A landscape with many valleys, sampled at points; each row gives a point and its height.
A ball rolls from a point to the lowest of its 2 nearest points, and stops where none of them is lower. Distance is the straight distance between rows; heights are no part of it.
q_398: [-46 -10 -11  19  -8  -2  -6  -3   8  33  14  18 -14 -18  16   9  18 -18
 -16 -11  16  20  12  23   0  18 -27  -5 -27 -18  31   3 -14 -14 -38   6
 -19   6   0  29  -7  -2 -11 -25  16  32  -7  55   0 -26 -10  40   8]  (h 19.9)
q_138: [ 16   0  -4   0 -26  31  38 -31  -7   9 -15 -27  12  34   2  17 -49  13
 -30  29  -9  11  33 -26  -9  11   3 -45  13   5 -57  45  28 -16  51  39
  -1   1  14 -10  -2  31  -4 -21 -45 -24  -8 -72  17  37   0 -14  -1]  (h 39.1)
q_289: [ -5 -14 -33 -43 -29  -5  -8  -9  12 -24   4 -12  -6  28   0  -3   2  46
  30  27  19  -3  18  31 -33  21 -30  22 -23  12  22 -32 -23  32 -28 -13
  15  16  -8  29 -57   5  20  21 -17  -5  29  -4 -13 -14  13 -27   7]  (h 54.5)
q_307: [ -4   0 -31   4 -33  31  22   8   5  29   3 -18  -7 -11 -15  18   0  24
  -2  21 -14   8  48   4  17  22 -36  27   1   2  -8  -6   7   3  32   1
  12   0  13 -22 -14 -23 -11  25  -5  -6  21   0 -10   0   2   5  -1]  (h 44.9)
q_489: [ 17 -19  10  -2  23 -36  14   6 -22 -25 -31 -20   7  40   8  10  -6   1
 -35 -31  43  17   8  22 -21  29  30 -13  40   3   4  17  -2  11  -3  -9
 -11   5   2   7 -18  33  -6 -51 -21 -39 -30  38  23 -34   5  11  21]  (h 68.0)
q_630: [-22  -3  -4   5  23 -12 -14 -11  34   4  24  80  -4 -18   9   3  31  -2
  -6 -23  -9   1  -9 -22  17 -62  28   7 -30 -19  25 -19 -42   9 -27   1
  14 -37   1   9  22   7  15   5  11  26   2  18   3   6 -31   0   2]  (h 36.0)
q_33: [ -4   5  37 -16   2   8  12  32 -15  17  12 -32  14  19  26   1  11 -39
  -6  -5   7 -32   1  21  -8  27  -7  -5  28 -39   6  28   3   0  46  24
  -5  -5  39 -13 -24  21 -46  -5  18   2  21  -6  -1  -6  15   6 -17]  (h 42.8)
q_734: [ 11 -13  -2  10  40  -3   2  35   5 -15  51  46  10  -9 -11 -18  43 -21
 -15 -15 -20  -3  -3  -4  39 -17  -6  -2  -3  -5  10 -12 -43  22 -23  -2
   6 -31 -16   0 -11 -31 -28 -12 -12   9   0  58  27   8  -9  -6  23]  (h 25.0)
q_613: [  9 -13  22   9  41 -15 -12  25  -1 -18  -3 -27   4   5   5  -6  19 -17
  10 -42   5 -15 -32  -3  13  14  18  26  10   3   6 -21   4 -10  -1 -18
 -30  -1  -3   6   8 -21 -14 -12  33 -22 -27  33 -30 -44  36  20  -3]  (h 21.6)
q_743: [ 27  28  27  -6 -22  16 -25 -41  19  13  14  13  15 -27  -4 -30 -45  -9
  29  48 -34  -5 -28  -4  -5 -28  14  16 -37   2 -37  -1  42 -25  29   8
  -4  19 -29 -13  45  -8  13  17  20  22  13 -48  -9  42  -4 -38 -19]  (h 24.8)
q_766: [ 23 -36 -21 -29  36 -15  -8   8   4 -13  13   4   6   5 -21 -23  16  26
  25  12 -11  16   3  19   0  18 -35  12   4  -8 -13 -27  -8  17 -30 -22
  12  -1 -28  -1 -22 -27   9  -4  -7  -8  10  42  14 -30 -18   5  28]  (h 20.9)
q_714: [-42   1   1  21   4 -26   7 -22  17  15   9  22 -12 -39  18  16  26 -22
 -11 -33   3  15 -12  -1  11 -34   1 -19 -14 -32  28  -8 -25 -18 -29  27
 -14 -12   5   4   1  -3 -11 -34   2  27 -13  35  -9 -37   1  20  -3]  (h 27.2)
q_677: [-28  -4 -21   0 -15  18  20   7   1  -9  -2 -38  10  40   5  23 -13   1
 -53   2  35   8  35   8 -10  68 -19 -27  15  17   7  46   2  27  -4  16
 -13 -10   9  16 -36  32   4 -30 -43 -22   3  15  13  -2  17   1  20]  (h 62.6)
q_701: [-18 -11  12  -7  -7 -12  18  13   7 -16 -10  -9  27  36  13  17   0   3
 -51 -26  44  11   0  26  -3  45 -12 -36  52  -8   6  35 -15  12   7  12
 -26   0  13 -12 -53  38 -24 -50 -33 -38  -1  38   7  -3  22   9  30]  (h 65.4)
q_943: [ 11  41  -1  -7 -20  14 -37 -24   6  14  10  22  10 -22 -15 -23 -42 -10
  39  49 -10  15 -11 -32  16 -32  -5  43 -26   5 -26   2  30   4   9  -6
  19  19 -34 -12  48   2  29  35   2   0  26 -24  -6  42 -20 -19  -5]  (h 20.2)
q_691: [ 24   2 -10 -15 -14 -13  41  -6  -7   5 -18 -11 -13  -8   6  -1  -6  17
  30  19 -48   8   3  10 -35   6  -8 -30   0 -18   4 -25  -9  -3   8   4
  27  -2   7 -14 -36 -20  -5  23 -16   5  46 -42  18   0   5  20 -26]  (h 15.1)
q_713: [  2  38 -10  21  -8 -33  37   9  19   9  -9  10 -13 -32  19 -12  28 -19
  53 -23 -23 -17   6 -13 -22 -39  42  11 -30 -15  24 -38  -1   4 -11 -21
   4 -19  27  16  38 -10   9  -6  -1   0   2  20   4 -15  25  21 -26]  (h 27.1)
q_953: [-18  40 -16  -1  -6  14  29  23   9  10  36  24   5 -23  10 -12  29 -38
  43   8 -21 -13  -1   2  28 -12  -8  25 -22 -18  17 -22 -13   9 -14   0
  16 -21  11  -9   9  -4 -20   1 -10  11  41  19 -12  22  14   2 -18]  (h 31.0)
q_24: [-24  13   2 -14 -10 -14 -13 -37  12  34   5  65   7 -21  -9   5  -3   2
  17   2  -8  37  14 -11  35 -54 -17  25   4 -37  -2 -11 -35   9   1  12
  29 -11 -11 -33  11   9  13  18 -23  -8  17   9  -2   3   6   4  -4]  (h 29.6)
q_384: [ 43  12  14   8   9   5 -21  -1  30  -8   2  14   6  -5   3 -28 -21  -8
  -5  32 -11  -3 -24   2 -22 -24  17   5 -24   5 -20  10  31  -7 -12 -15
  -3   7 -10  11  57  -6  35   4  19  45  -6  -6  44  38 -51 -18   0]  (h 39.8)
q_375: [-31  17 -35 -16 -14  45  19   8   6  14  12 -33   5  29 -16  18   8 -16
  25  36  21 -11  26   1   6  39 -36   0 -28   4 -18 -11  21   9 -15   7
   9   7   5  28  -4  21   2   6 -13 -17  37 -22 -23 -10  18  -2  -8]  (h 50.5)
q_840: [ -4  -7 -26 -31  15  19   1   6  -4 -11  -5 -29 -11 -15  -3   4  33 -21
  35  13  12 -26 -14  43 -35   7 -20  -2 -35 -10   2 -15  -9 -12 -31  -5
  15  12  -5  31 -20   9 -10   7  40  34  14  -9 -14 -12  -3 -11   1]  (h 59.8)
q_164: [ -2  28   6   0 -54  -7 -28 -53 -12  12 -11  25 -14 -30 -10  18 -35  38
 -17  -1 -17  31  -8 -19   6 -58  14   9 -18  10   9 -12 -16   5  28   0
   4  23  -2 -22 -10   3  17  45 -21  -2  -2 -53  -8  31   0 -22 -13]  (h 14.3)
q_266: [ 16 -30   4 -18  44  -3   2  43  -7  11   9 -11  18   3   5 -15  22 -21
  -5   4 -19 -17  -5   9  10  12  -7 -23  12 -19  10   8  -7  -1 -15   0
  21  -6 -10  12 -33 -16 -14  -1  -7  17  43  21  48   6 -21  45  -9]  (h 29.9)
q_917: [-19  21   0  -1  22  -8   4  23  14 -13   9   0  -8 -20   7 -27  34 -34
  64 -13  -2 -37 -26   2  -9  -9  17  30 -44  -5  17 -47  -3   0 -34 -36
  -2  -5   6  30  34 -13  -8   3  26   4  15  31 -23 -32  23  25 -17]  (h 21.2)
q_588: [  2  12 -38   9 -25  56  41  30   0  21  11 -46  -3  25  -1  25   1   1
  16  25  -3 -26  47  -2   5  34 -35  11  -6   9 -21   3  20   7  26  18
  11  -6  20  10  -3   1 -22  12   4 -24  27 -16  -8   5  17  12  -4]  (h 47.7)
q_438: [ 19  -8  -7 -21  11 -20   3 -25   0 -18 -44 -29   4  42 -16   9   1  33
  -5 -21  49  -1   9  28 -28   2  29 -19  10  12   3   8   7  -7 -22 -14
   1  18   0  13 -11  26  16 -25  -2  -2 -36  -5   1 -27  -8 -15  14]  (h 70.2)
q_216: [ 11  14 -17   8 -18  16  31 -24 -18  17   0 -19  12  14  -9   5 -42   2
  -9  27   6  27  38 -23  13  15   1 -13   7   8 -49  38  36   8  22  19
  -1  -2 -11  -1  30  31  21 -16 -44 -18   3 -19  28  26  -6  -6  -7]  (h 42.5)
q_678: [-31   1 -39  -7  -8   2   2 -38   0  -2  -7   7 -16 -13 -10 -12 -31   7
  30  31 -11  22  24 -12  -6   7 -39  27 -37  23   7 -29   1   3 -43 -28
   8  14 -34  35  -3 -19  58  36  -5 -17  23  -5 -10  -8 -22  -1   0]  (h 9.4)
q_104: [-32  21  12  30 -10 -19 -10 -15   0 -10  14  20 -18   1  -5  -3 -10 -19
 -49 -14  25  26 -12 -16  13 -10   5  -5 -25  24  41  16   0   0 -39  -7
 -25   5  -2  21  20  10  26 -29  -4  21 -26  37  10  -1 -22 -22   5]  (h 34.9)
q_420: [ -3  -4 -17   8 -16   5  -8 -13  -7 -53  16 -30  -8  18  -6   3 -11  14
 -29  -7  19  10 -20  28 -23  56 -17  -5  -9  45  12 -10   5  39 -15 -21
 -14   1   3  19 -29  10   9 -32 -21 -23   1  34 -31 -26  39 -29  27]  (h 34.8)
q_311: [ 10  25 -16  25 -14 -36  40   6  18  -8 -17   5   9 -19  -9   6   6  -2
  45 -25  -4   0  15 -16   9 -35  43  -4  20   2  -3 -21   3  -2  14   3
   3 -19  14 -13  42  -2  -7 -27 -18  -3 -37   8   5  -2  19   5 -19]  (h 32.2)
q_579: [  9 -45  16  19  -7  14 -31  15  -9 -37  -4 -33 -10  40  -3  24  -4  17
 -63 -14  24  -5 -13  15 -30  78  -5  -4  18  25   7   3   6  17   2 -16
 -32  16   5   8 -42   2  -6   1  12 -22  -8  28 -19 -27  23   1  37]  (h 39.0)
q_555: [  6 -12   2  26   2 -11   5  19  -2 -32   4 -30  13 -11  -4  20  16 -18
   3 -52   3 -13 -18  -5  11  21  16  16  30  22   2 -14  -4  -7  42  -5
 -30 -10  26 -29  -4 -19 -33 -24  28 -25 -40  28 -41 -27  54   1  12]  (h 27.0)
q_934: [ 32 -29  40   3   7  -8 -28  -3 -46  18   3  30  -2 -14  22 -25 -38  30
 -37 -10 -32  28 -14 -38  12   3  -1  10  38 -19 -12  24   2  15  33 -17
   1  -7 -13 -19  11 -11   2  25 -12 -11   9 -11  11   3 -20  18 -17]  (h 66.3)
q_276: [ 10  23 -19 -15  10 -40  25   2  -6 -27 -22  16  14  -3  -9  11   8   5
  44 -33  -5  11  -4 -19  28 -26  20  -4  28  20 -13 -28 -21   6   7  -3
  12 -20   3 -16  -7  11 -13  -8 -35 -29  -2 -30   5  18  32  -8 -15]  (h 37.7)
q_545: [-64  21 -35  -6 -16  36   1 -31  11  24 -21 -28 -21   8 -19  18  -7 -24
  26  40  22  -3  30 -15   3   5 -25   1 -44  13  -9   5  26 -17 -26  19
  -5  31 -11  17   6  14  22  11   2  -2   8 -37 -42  -5   5  -5   0]  (h 53.6)
q_101: [-16   4 -14  26  -7  -5  26   0  -1 -40 -29 -36   7   5 -16  31   2 -14
  -5 -29  16   0  -6 -13  12  36   2 -13  25  26  -2   0  11 -11  16   3
 -26  -6  23 -13  -8   7 -15 -24  -9 -24 -29   3 -27  -8  43 -10   2]  (h 32.5)
q_102: [ 10 -13 -34   1  12   3  10   1   3  -8  -5  -7 -15  -4 -13 -24  -7  20
  15  25 -32   9  13   6 -17  21 -20  17 -32  12   7 -32   9  14 -31 -29
  16  -5 -14  29   3 -27  36  17   7  -3  17  13  14 -26 -17  19  -4]  (h 14.9)
q_122: [ 19 -37   8 -11  56 -24   1  22   0 -26 -33 -34  23  15 -17   9  22   9
  10 -20   3  -2 -27   1  10  25   7  -6  26  -1  -8 -16  -4 -27 -16  -2
  -9   9 -18   0 -16 -14  -6 -15  21 -18 -10   8 -15 -34  14  30   3]  (h 27.7)
q_472: [-11 -14 -24  36  -8   4  35  -1 -10 -20 -29 -41   1  30   1  28 -24   6
 -55 -14  23  14  36 -18 -21  41  15 -37  16  49  11  28  17   5   1   7
 -16 -11   5  24 -15  24  27 -24 -34 -23 -28 -11  27   1   0  20   1]  (h 60.4)
q_655: [-34  -9 -18   5  -3   3 -13  -9  10  41 -15  -1 -16 -21   8   3   4  -5
  -9  28   8  12  32  13 -17   3 -23   8 -26 -23   5  11   8 -24 -35   4
   9   4  -3  23  15   0  27   7  18  44  -4  23  26 -15 -53  25   2]  (h 26.7)
q_149: [ 35  18   8  21  -5  12   0 -22  18   1   1   3  27 -39  -5 -23 -46 -15
  44  21 -36 -16 -17 -34  14 -19  25   0  13  15 -50  -3  53 -26  31  -2
  15  -2 -12 -16  68 -28   0 -20  -1  10   1 -24 -17  38  20  -4 -24]  (h 29.4)
q_768: [ -2   8  -5   3  -5  25   9   9  -1  35   0   9  24 -29  -9   5  -3   9
  -7   7 -24  15  35 -21  51  -2 -31  23  30 -12 -21  16  -5  -7  40   6
  17  -8   4 -50  -5 -19 -23  25 -14  -9  26   0   5  24  -1  15   3]  (h 40.9)
q_644: [-17   9  17  19   5 -14 -41  -7  12  -3  17  51  -8  -7   5   0   1  -8
 -32  -1   8  19  -9 -22   5 -47   5  -9 -17  -2  27  21 -15  -9 -36   7
 -10   2  -8   0  14  21  26  12   5  40 -15  15  19  21 -53 -11   3]  (h 39.5)
q_61: [ 27   7  12 -11  19 -36  14  23  -4 -22 -26   6  17  14   3   1 -12   5
  16 -26  -5  -9 -19 -18   6 -22  24 -34  41  12  -3   2  -7  -4  14   5
   4 -13   0  -1  -9  12 -16  -7 -23  -5  12 -50  21  33   2  -7 -16]  (h 42.4)
q_480: [-14  18 -10  -2 -13  21 -24 -47  -5  13 -16  10  -8   0 -19 -15 -50   5
  19  44   2  17  20 -32   7  -9 -21  46 -27  18 -23   0  26   5 -16 -21
   7  20 -41  19  29  -1  46  38   1 -24  10 -27 -15  14 -18 -12   8]  (h 15.2)
q_673: [-29  30   7   7  -4  17 -12   9  32  51 -36  -7  10   2  -4   2  -6   1
   8  19  30 -15  35 -37  18  -5 -10  36   5 -27  -7   2  43 -21   3   9
   8   6   0  -2  55  15  22  25  28  -5   4  25 -20  -6 -14  37  -6]  (h 58.9)
q_783: [ 13 -26  21 -15  50  -4 -16  40  -8 -18   3   0  15   5   3  -8  27 -28
 -11 -11  14 -25 -25  12   5   3   5 -16   0  -9   6  29 -15  -4 -32 -11
  -7   3 -19  24  -3  -8  -7  -6  28  16  -4  41  33   1 -25  12   8]  (h 36.1)
q_13: [ 27  18  -3   2  17  12  -9  31  44   7   4  -5  23 -10  -2 -32  20 -22
  12  36  -5 -25  -4  20 -15 -29  21   1 -37 -16 -15   2  24 -12 -26 -11
  24  -4  -2   1  59  -4  15   2  30  52  -3  29  56  30 -42   0   4]  (h 43.6)
q_667: [  4  -4   9  12  12  -2   7  25  24   9 -45 -28  26   8  -3  27  25   6
  -2 -18  27 -31  24  11  -3 -16  31   1  11  -2   0  17  10 -45   4  10
   3   6  15   0  32   6  -8   1  20   5 -29   1  10   5  -2  36   0]  (h 50.0)
q_929: [-10   8  -2 -12  21   1 -38   5  15 -29  48  61  -6   4   3 -37  17  11
  25  -6   1  -6 -21   5  -4 -15 -16  44 -18  25  20 -39 -42  26 -24 -38
  -8  -5 -24  37   6 -14   5  23  19 -13   0  16 -31   3   0 -18  16]  (h 9.8)
q_47: [ 15 -26  20 -16  28 -19 -15 -13 -22  17   0  35   1 -16   5 -39 -21   8
   0   6 -42  35 -16 -30  11  -9  -9  12   3 -16  -9   6   2  18   3 -20
  12  -7 -31   5  -6 -14  32  33  -6  -6  45 -16  19  28 -29  20 -24]  (h 68.1)
q_777: [ -1 -12  28  -2   0   3  -7 -29 -32  -4 -10  -6 -24  19   1  -4 -31 -12
 -36   5   6  10 -22   1 -16  19  -4 -22  -2  11  13  30  13   7 -12  -5
 -26  12   1  23 -25  24  27   2  -9   5  -3 -29   4  -3 -18 -16 -14]  (h 30.9)
q_770: [ 39  -1  17  -4  37   3 -28  26  22  -6  -5  10  27  -4  -7 -23  13  17
  40 -19   2 -22  -2 -13  22 -34  32  31  24  -1 -20   2  -2   2  10   4
  14 -14 -11 -33  49 -10  -9   9  33   3 -14   6  -2  25  -1  -8   3]  (h 63.7)
q_833: [ 31  -2   9   7  -1  -3  -1 -16  -8  -8   4   1   9 -47  -9 -20 -13   2
  38  -2 -51   2 -26 -14   8 -16  27   7   3  15 -19 -17   2 -16  34   0
  12  -7  -4 -42  17 -28  -3   3   5   2 -17 -37 -26  17  23 -24 -23]  (h 25.5)
q_457: [ 20  16 -27  11 -56  17  10 -14 -29   0   8  -2  -5  12  -5   2 -24  26
   1  -3  24  14  33  -2  11  19   4  21  24   8 -35  20  19  18  33  -1
  19  -6  14 -21  20  10 -19 -17 -28 -18 -19   6  -4  16  11 -28   3]  (h 45.5)
q_638: [ 19 -20   4   1   3  13  41  35   0  23   0 -17   3 -18  10  -3   8 -11
  -9  23 -41 -21  20  23 -21  12   0 -43   5 -31   8   5  -1 -17  24  19
  22  -7  23 -13 -32 -18 -22   3  -1  28  36 -19  50  12 -20  30 -17]  (h 22.8)
q_922: [-23 -24  -7  24   7  14  30 -26  -9  15 -37 -37 -13  11  -3  26 -13  15
 -48  20   3  10  34   1 -15  28   6 -64  -8  16   2  38  23 -22  -5  30
 -11  11   0   1 -18  10  28 -20 -26  -3 -37 -42  25  -1 -16  31   3]  (h 57.7)
q_793: [-42   7  -6  -6  21 -22  12 -31   9  -3  44  51 -14 -35  -1  11  30 -22
  17 -23 -12   6 -25   2  30 -46   2  -3 -13 -25  14 -33 -56  -4 -17  13
  -2 -19  -6 -15  -5  -7 -12 -34   0  -2 -15  19 -49 -29  29 -17  15]  (h 35.2)
q_380: [-24   8   8 -11   4   5 -20 -19 -14 -22  16  10  -3  18 -15   1 -16 -10
 -21   9  24  13 -25  -4  21  22 -28   6   0  30  -2   8  -3   7 -33  -7
 -26  17 -25   9 -21  11   8  -3 -14 -22  14  -9 -30  14  -2 -18   7]  (h 24.9)
q_536: [-10 -25 -40 -34  -2  -1  -8 -21  -4 -37 -11 -37 -18  12   3  14  13  13
  37  12  11 -19 -20  40 -54  20 -20  -2 -38   8  18 -41  -6   2 -36 -12
   1  23  -7  29 -55  10  13  22  18  12  15 -17 -21 -25   5 -21  10]  (h 56.9)
q_367: [ 22   4 -29 -33 -22 -10  11  -2   4 -17 -21 -24 -16  22 -17   4  16  49
  45  -4   9  -8  20  35 -32  10   1  17   5   4  -7 -37  -9  16   3 -12
  23   6   7  -1 -13  -6  -4  -1 -15 -11  -7  -3 -13 -30  30 -18   0]  (h 51.5)
q_733: [ 21  -1   5  -3  -2   8  -4 -27   6   1 -15  -4 -16  19   7 -11 -34   6
 -17  39   3  -5  -4  12 -39  -8  14 -31 -29  16   2  14  36  -8 -21 -10
 -14  18 -21  47  12   7  48   4   8  28 -10 -50  26  26 -41 -22  -2]  (h 35.5)
q_779: [  0  -5  39  22 -10   4 -28  11 -18  27  55  55 -10 -17  27 -39  -6   8
 -32 -14 -12  15  -8  -6  25   5 -10  47   6 -16  12  -2  -8  32  34 -15
 -12 -17  -3  -6  22 -20 -15   6  14   5   4  38 -14   2  -1   7   8]  (h 62.3)
q_821: [ 14   6  -2 -25 -20 -11   5   9  -8  -2   3   5 -29   3  18   9   6   5
  11  -7 -21 -20  -5  16 -38 -10   7 -34   9   1  26 -13 -25  20   7   2
  22  -3  14   3 -47  -1 -13  32  -1  16  46 -42  12  25   0  -5 -20]  (h 21.5)
q_317: [ -4  21   3   4 -36   5  23 -10  19  53 -22 -35  -2  15   8  15   7 -10
  16  18  25 -15  22  18 -28  -4  16  -7   1 -36  -1  30  39 -19  31  37
   0  12  40   2  28  39  10 -21  10  20 -15 -10   5 -11 -10 -10 -17]  (h 36.6)
q_562: [ -1   2  43  -7   0  -5   3  31   6  23  32  20  12   9  36   6  25 -19
 -15 -27   9 -28  -4  26  19   4  -7   2  23 -42  20   7 -38  27  18  26
  -3 -26  21 -21 -20  11 -47  -6  16   3  16  25  -5  -5  27  18   4]  (h 37.2)
q_4: [ 11   6  -6   9  -5   6   8  -4 -28  -6  -1 -13  -8 -24   2 -10 -17 -11
  28   8 -40   4 -25 -29  11  17   0   5   0  28 -11 -24  12  -2  25 -12
   1   2 -13  -4  -3 -20  -5  15  -3 -18  31 -38 -26  20  22  -2 -22]  (h 20.3)
q_264: [ 18 -53   3   2 -11  15 -14  -4 -16 -59  -4 -46 -20  24  -6  33 -25  37
 -57 -11   0   3  -8 -11 -45  64   5 -35  35  26 -11  12   2  18  27  -3
  -4   7  16 -22 -61  -2  -8  -1 -11 -29  -7   4  -7 -18  24 -24  35]  (h 42.7)
q_378: [  2  -8  19 -25  -2  -6  -6   9  -6   0  38  44 -22  12  28   7  23  11
  -9 -10  -7 -18 -12  23 -12 -14  -4 -19   3 -40  29 -14 -55  27   2  14
  19 -20  11  -5 -44  -7 -36  20  -2  25  32  -3  -1  -3   8  -2   2]  (h 29.3)
q_935: [  0   7  -2 -32  11  -8 -17  -9  20  -1 -32  -9  -1 -14 -14  12  33  -6
  45  -3   8 -27 -19  32  -5 -38   6  -7 -21  -8  -2  -1 -20 -25 -36   9
  10  15  -2   2  -8   9  -4   2  31  42 -13 -15 -10  -2 -12 -15  -1]  (h 63.2)
q_294: [  8 -16  48  13  -7   4 -17  10 -32  34  13  16   2   2  36 -25 -25  21
 -45 -15  -7  10  -1  -9  -3  29 -20  21  28 -24   7  24  13  19  33  -7
 -21  -2  12 -11   3  -4 -22  10  -2 -11   6  18 -11 -11   0  23 -10]  (h 64.4)
q_48: [ 26  23 -20   0 -38   1   9  -9 -16 -18   3 -10  -7   7 -11  15  12  37
  33 -18  11 -10   8  16  -6  18  10  15  29  12 -13 -18 -11  25  39   1
  18  -7  17 -19  -1   5 -27  -8  -9 -16 -23 -11 -28  -7  40 -35   3]  (h 48.5)
q_846: [  2 -33   8   4 -16  35  30   6 -19  29   4 -33 -14   6  17   9 -18   6
 -38  26 -38   1  28   3 -28  19 -19 -49   9 -24 -14  28  17 -23  48  21
  15   8  32 -24 -31 -11 -15  16  -2   1  21 -48  27   2 -15  29 -11]  (h 29.1)
q_58: [ -2 -18  -5  29  10 -12  -8  23  18   4  -5  36  -9   2  -6  -1  15  31
 -28 -45   1  12  14 -29  18  -2   6  34   5  25  17 -20 -19   3  -4 -26
  -9 -13  -2   6  14 -31  -3  10   5 -16 -29  36  -4 -22  -4  22  14]  (h 57.9)
q_669: [ 19  11  23   0 -19  22  14  35  13  42  -7 -38  15  32  25  -1   0  -8
  -8  17   3 -38  23   3 -25  -3  10 -12  15 -34  -9  33  34  -6  55  28
   5  -7  43  -1  23  22 -16   5  13  12   9 -16  25  17  -7   8 -15]  (h 40.1)
q_792: [ -5  11  -6   7 -16   5   9 -19   0  33  -9   1  -6   2 -10  -7  -2  -7
  -8  24  23  23  25  16   4  -5  -5   1 -11 -31  -5  21  27 -10 -20  19
  -1   8   5 -11  31  18  27 -24  -5  23 -17  21  20  -9 -33 -14  -3]  (h 31.9)
q_776: [ 16 -30  30 -18  -6   3 -33 -14 -36 -24  35  12 -34  -8 -11  -5 -16  11
 -42   6 -15  12 -41  22 -29 -12   0 -25 -11   0  -2  10 -19  12  -4 -14
 -12  24  -2 -32 -36 -24   0  19  22   8 -14 -11 -18  -9 -20 -49  10]  (h 49.4)
q_163: [-18 -27   8   7  38  -4   1  18  -4   0 -24 -22  12 -17   0  19  28 -17
 -33  -1  10  -2 -22   2   1 -17   8 -59  22   4  10  33  -8 -43 -19  30
  -8  -2   5  -3 -18  -4  -6 -10   7  31 -21 -19  37  26 -29  24  -6]  (h 47.8)
q_864: [ 12 -17   4  24  18 -35  -3  28  15 -11 -40  13  14   6  -6  17  18  18
 -32 -50  13   5   2 -14   7 -21  38   2  24  13  20   8  -8 -19   5  -9
 -15  -3   7   2   7 -10 -10  -1   9   0 -43  13  24  -7  -8  23   4]  (h 54.4)
q_482: [-18 -12  29  28  39 -22 -10  38   1   8  -6 -14  23 -17  19   5  39 -46
 -30 -15   4 -16 -21  -2   6 -17  28 -30   7  -4  17  23   3 -33  -9  23
 -17 -12   6   9  11  -3 -10 -28  23  20 -21  29  53   7 -20  34 -11]  (h 42.0)
q_233: [ 30  -9  10  20  -6 -19  -7  10 -16  -4  29  38  -9  -2  13 -26   7  12
  -9 -32 -11   5  -1  -7  15  -7  21  38  13  -2   7 -27 -19  38  15 -25
  -2 -26   5  13  35 -20 -21 -14  -4 -20 -12  36   2 -19  19   1  11]  (h 60.3)
q_106: [-16  20   4 -24  -7  14 -33  14  -4 -19  38  29  -7  24  -9 -20  -3  -4
   8   7  24 -12 -28  23  15  10 -34  36  -6  29   9  -6 -14  26 -24 -26
 -11   4 -24  27 -12   2   0  24  12 -10  17  -7 -32  29  -4 -35  10]  (h 18.2)
q_806: [-25  12  -7  10   2 -15  -7  -4   7 -29  20  13  -6   3  -3 -13  -4  -5
  -6 -16  22  24 -21  -2  20  22 -12   7 -18  40  29 -16  -4  22 -42 -23
 -29   3 -16  43   3  -5  12 -27 -10 -13 -15  41 -31 -25   9 -18  11]  (h 30.6)
q_318: [ 15  25  11 -24  -1 -17  -7 -13   2 -26 -11   2  -1  13 -13   7   2  -6
  21  -4  16 -16 -30   9   2 -37  23  -4  -7   7  -7   9   5  -6  -8   6
  -4  13  -7 -11  21  26  14 -10  11  23 -19 -16 -10  17  -5 -50   4]  (h 66.6)
q_456: [  2  25   4  14 -16  -7   2 -21 -13  24  21  42   8 -25   4  -5 -12   0
  10  -4 -15  22  12 -18  46 -29  -6  24  27 -29 -14  -3 -11  18  40  13
  16 -22   3 -55  16   5 -23  -4 -35  -7   7  -3  -3  18  16  -5  -6]  (h 35.9)
q_611: [ 25 -39 -11 -34  33 -16   1   1  -3 -16 -23   0  15  14 -23  12  17  19
   6   5  -3  12  -2  19  11  -1   1 -19  22  -9 -26   1 -19 -19 -20   9
  13  10 -25 -32 -33 -11  -4  -8  -2  -4  -9  -6   8 -17  -3   6   7]  (h 29.2)
q_339: [ 14 -41  21   5  -8   1  -6   3 -34 -38  29 -12 -25 -11   3  11  -8  19
 -49 -14 -30  23 -36   6 -25  34  -2 -36  27  12   4  10 -10  13  19 -10
 -11   6  24 -36 -57 -23 -18   4   0  -7 -12   5  -6 -30  13 -25  12]  (h 46.2)
q_203: [-35  10  19  -1  35 -10 -19   7  19  -1  16  12   3  -6  19  -5  40 -27
  24 -31  12 -14 -35  13  13 -15  -1  28 -26  -7  29 -31 -12 -12 -35 -22
 -27  14 -19  45  14  -8 -15 -11  34   0  -7  43 -49 -46  21  28  11]  (h 14.4)
q_451: [ 20  -9   8  -7 -24  13  35  -5 -28 -11   2 -24  -3  10  -3   3 -31  -3
 -39  16 -22   7  15  -3 -21  24  -7 -55  36 -15 -27  45   9 -13  54  21
  10   1  38 -29 -29  14 -16 -22 -25  -8   1 -34  27  19 -10 -14  -2]  (h 34.4)
q_362: [ 17  23   4   8   1  13 -15  16  10  19  -7  -4  18  -3 -10  -9  -7  13
  20   8  13 -12  30 -17  29 -13   8  45  12  -2 -33  15  34   1  20  -2
   7   0  -3 -15  56  12  -5  16  16  -8  -6  20  -1  14  -7   4  -1]  (h 61.2)
q_938: [ -7  37 -23  17  -6   4  40  37  -7 -19  13 -15   3 -15  -1  -1   5 -37
  46   3 -10 -23  -5 -11  20  16 -14  -2   6   9   6 -29  13  17  11   1
  -1 -14  16  -1   4   4 -21  -4 -19 -12  41 -12 -11  12  38   4 -24]  (h 25.8)
q_377: [  5  19   3 -27 -51  10 -34 -44  -5  11 -10  15 -10   3 -12   5 -26  12
  -5  21   4  19  -9  14 -15 -37  -4  25 -40   1  -6   5  -4  -3  14  13
   6  30  -4 -22 -11  13  18  43   6   9  -7 -46 -11  16 -18 -52   7]  (h 20.7)
q_900: [-30  -3  27  25  36  -3 -13  33   6  22 -29 -36  23   4  16   5  22 -45
 -16 -11  32 -36   7  -3  13  -4  30  -1   3  -4   9  23  28 -43   2  18
 -22   3  13  11  35   3  -6  -3  43  -3 -26  16  24 -12  -1  47  -8]  (h 46.3)
q_708: [-15 -30 -15 -15  19 -13  21 -16  -5   3 -43 -28  12   2  -4  33   9  12
 -16  14  -3   6   7   8 -20   5   2 -71   4  11  -1  23   2 -40 -24  32
   0   5  -2  14 -50   4  20 -15 -22  14 -14 -54  45   8 -15  37   4]  (h 53.8)
q_271: [-40  36  -1  10 -14  32   9 -11  20  40 -29 -21 -13  -8  -9   9 -25 -18
  40  22  17 -14  16 -36   7 -12   1   9 -10  -9   2  -3  43 -32  -5  11
  -3  20   0  -5  31  10  19  18  11   3   5 -32 -42  -7  11   6  -9]  (h 56.3)
q_525: [ 12  -7  -7  -2  41   4 -21  28  14 -26  67  41  14  -2  -3 -44  39  -8
  15  -9  -8  -5 -31   5  29  -8 -18  32 -17  15   1 -41 -38  22 -25 -32
 -10 -13 -28  32  17 -23 -16 -15  10  -9   4  62 -13 -19   3 -11  27]  (h 17.5)
q_79: [-22  19  -8  -3 -38  -7 -47 -61   3  15  16  65 -15 -19  -4   6  -7  27
   3  -4 -10  38   6 -13  18 -64   3  42 -29   6   7 -27 -50  18   4  -1
  21   7 -16 -18   5  -9  22  49 -21 -14 -12 -11 -16  15  -1 -24  13]  (h 21.7)

Where does a ball stop that starts at each point below?
q_673 | q_164
q_489 | q_482
q_934 | q_482
q_339 | q_929
q_644 | q_929

Call two points neighbours if one is among the 2 nearest of the other. Go from one point of each pair to the other, from neighbour to neighbour, staying as low as possible. Name the highest point that can't be avoided.
q_203, q_678 | q_611
q_613, q_4 | q_149
q_929, q_398 | q_644
